Each row is a point on a landscape with many peaks, with its height.
A climber steps from a point to the highest of its 3 nearest points, and stops where none of them is higher. Distance is the straight distance between rows; heights are no part of it.
j_483 (h 29.5): -18 -27 14 28 21 38 10 11 -22 40 16 -4 -29
j_522 (h 40.6): 2 -15 -10 -25 -9 -14 25 17 30 -2 -23 -25 33
j_581 (h 45.5): -13 4 11 -9 30 10 -3 10 -32 22 19 0 -19
j_430 (h 39.0): -7 13 -11 -16 -12 -12 -31 -7 -24 -17 19 23 -9
j_844 (h 13.2): 11 -3 -3 5 10 -2 37 0 33 21 -25 -29 4
j_984 (h 58.6): 18 2 -18 -18 8 1 -20 16 -54 -19 25 27 -13
j_879 (h 34.2): -5 12 -8 -24 4 -10 -23 3 -35 -6 22 13 -16
j_473 (h 16.0): 44 36 2 28 -26 0 -16 -31 8 -34 2 36 52
j_570 (h 15.2): -8 -1 -4 -18 0 -22 16 5 29 -17 -22 -12 10
j_185 (h 23.4): 15 20 -8 19 -35 -4 -33 -30 -7 -34 10 39 17
j_703 (h 38.1): -4 -11 20 8 41 25 1 25 -40 19 17 3 -23
j_909 (h 19.3): 23 23 -1 23 -32 -5 -31 -28 3 -39 3 34 28
j_190 (h 43.0): 8 -9 -8 -18 0 -10 33 14 32 8 -26 -28 20
j_938 (h 25.1): 3 9 -1 -2 -24 -18 -23 -10 12 -43 -7 17 12
j_627 (h 43.4): -5 -11 -1 37 6 22 21 -18 16 44 -7 -16 -27
j_70 (h 23.1): -5 -4 3 -15 -13 -22 0 10 27 -34 -20 -5 26
j_819 (h 24.2): -3 -15 9 -19 -31 -14 -1 21 26 -30 -13 -13 50
j_974 (h 48.1): 26 1 -8 -18 29 4 -11 23 -58 -18 21 24 -20
j_599 (h 43.1): -2 3 14 -9 36 12 -7 17 -43 13 21 5 -21
j_496 (h 34.8): -15 16 -6 -19 -3 -16 -18 -9 -7 -13 7 12 -14
j_338 (h 30.2): 14 -8 -7 -5 7 -2 39 4 30 19 -27 -31 14
j_484 (h 46.6): 3 -20 -11 -30 -16 -9 28 19 31 9 -19 -32 38
j_890 (h 46.9): -3 10 2 -20 25 0 -14 12 -39 7 23 9 -18
j_691 (h 35.6): -20 11 5 -5 21 -2 6 -9 0 23 5 -5 -20
j_873 (h 34.4): 4 -12 -1 40 -1 21 26 -19 23 39 -14 -23 -26
j_505 (h 31.5): -4 -12 -2 -23 -12 -19 15 17 29 -19 -20 -15 30
j_325 (h 37.1): -18 -9 15 13 27 24 5 7 -23 37 17 -7 -24
j_654 (h 57.3): -14 -9 4 29 11 22 16 -12 9 43 0 -13 -27
j_883 (h 45.4): 7 7 -19 -14 -15 -5 -31 -6 -42 -20 24 30 -6
j_747 (h 30.1): -5 -22 -6 -31 -34 -11 14 22 29 3 -11 -26 54
j_233 (h 43.3): 18 2 3 -17 36 7 -11 24 -54 -7 22 14 -19
j_507 (h 43.2): 28 1 1 -11 42 7 -11 25 -55 -17 18 20 -23
j_105 (h 62.3): -11 11 -1 -1 19 -9 21 -10 23 18 -15 -14 -13
j_791 (h 17.5): 10 0 15 -4 -31 -12 -15 6 22 -44 -13 5 46
j_925 (h 28.8): -8 13 -7 -10 -19 -17 -26 -13 -2 -31 3 17 -3
j_513 (h 40.7): 30 -1 8 -6 49 11 -9 27 -53 -14 16 18 -28
j_201 (h 41.5): -18 17 -4 -19 8 -16 -10 -8 -5 -1 8 3 -17
j_377 (h 17.0): 35 25 10 22 -30 -5 -23 -22 9 -42 -5 27 44
j_731 (h 43.5): -18 -31 4 33 10 38 10 3 -14 45 13 -10 -32
j_311 (h 57.2): -16 15 3 -17 18 -5 -10 -2 -21 15 17 2 -20
j_159 (h 57.1): -4 3 -5 -9 9 -14 24 2 31 3 -23 -17 5
j_64 (h 43.7): -18 -9 9 23 17 24 13 -5 -5 45 9 -8 -27
j_700 (h 26.3): -6 11 -2 -8 -20 -20 -23 -8 10 -38 -5 15 5
j_519 (h 33.8): -3 -21 -4 -30 -24 -13 15 22 29 -9 -16 -23 44
j_988 (h 62.8): 13 -12 -11 -20 -3 -7 35 15 30 16 -26 -34 27
j_651 (h 41.9): -12 -4 18 1 34 19 1 14 -33 29 19 -2 -23
j_288 (h 54.0): -14 11 -4 -14 6 -21 7 -5 22 -9 -13 -6 -4
j_630 (h 34.7): 7 14 -15 3 -28 -6 -36 -19 -25 -25 21 37 4
j_655 (h 16.7): 32 31 -2 29 -29 1 -23 -31 1 -31 6 40 37
j_656 (h 22.1): -1 3 5 -5 -23 -19 -15 -2 21 -45 -14 5 23
j_617 (h 43.6): -10 -17 -3 38 2 27 16 -15 11 47 0 -16 -32
j_479 (h 28.4): -5 -19 4 -26 -34 -12 2 21 25 -17 -12 -15 55
j_498 (h 28.2): 9 17 -6 10 -31 -11 -35 -22 -3 -37 7 30 9
j_471 (h 34.5): -1 -19 -4 45 -8 29 19 -17 16 42 -8 -19 -36
j_937 (h 49.5): -17 10 8 -11 26 3 -4 3 -22 21 19 0 -23
j_796 (h 3.9): 2 0 -2 7 16 -2 32 -9 30 23 -20 -21 -7
j_148 (h 19.6): -18 15 -1 -10 16 -12 9 -8 14 8 -5 -6 -16
j_158 (h 36.4): -14 -15 17 16 31 30 6 17 -30 33 20 -3 -24
j_366 (h 15.4): 19 14 12 10 -30 -10 -24 -11 15 -49 -8 21 37
j_998 (h 29.6): -8 1 5 18 17 7 23 -13 20 37 -10 -18 -19
j_641 (h 62.6): -17 -26 1 36 5 34 12 -4 -7 46 11 -11 -34
j_549 (h 22.7): -10 -31 -11 44 -15 38 12 -11 1 44 3 -17 -43
j_672 (h 12.6): 7 -2 -1 21 11 9 33 -13 29 31 -21 -24 -13
j_78 (h 23.7): -13 8 -4 -14 -4 -22 -4 -4 18 -25 -12 2 1
j_257 (h 22.2): 0 -12 10 -15 -29 -14 -4 16 25 -34 -15 -7 47
j_690 (h 32.9): 1 17 -10 -2 -26 -14 -34 -16 -14 -29 14 28 0

Call two points neighbours if one is among the 3 nearest of the other. Go from one point of each pair to the other, from neighbour to neighbour, staying as high as possible. Name the lowest point that can't be avoided.
j_641, j_311 -> j_325
j_641, j_654 -> j_64
j_984, j_654 -> j_496
j_988, j_159 -> j_190

Where does a climber stop that starts at each point below?
j_158 -> j_311
j_672 -> j_654
j_483 -> j_641
j_507 -> j_984
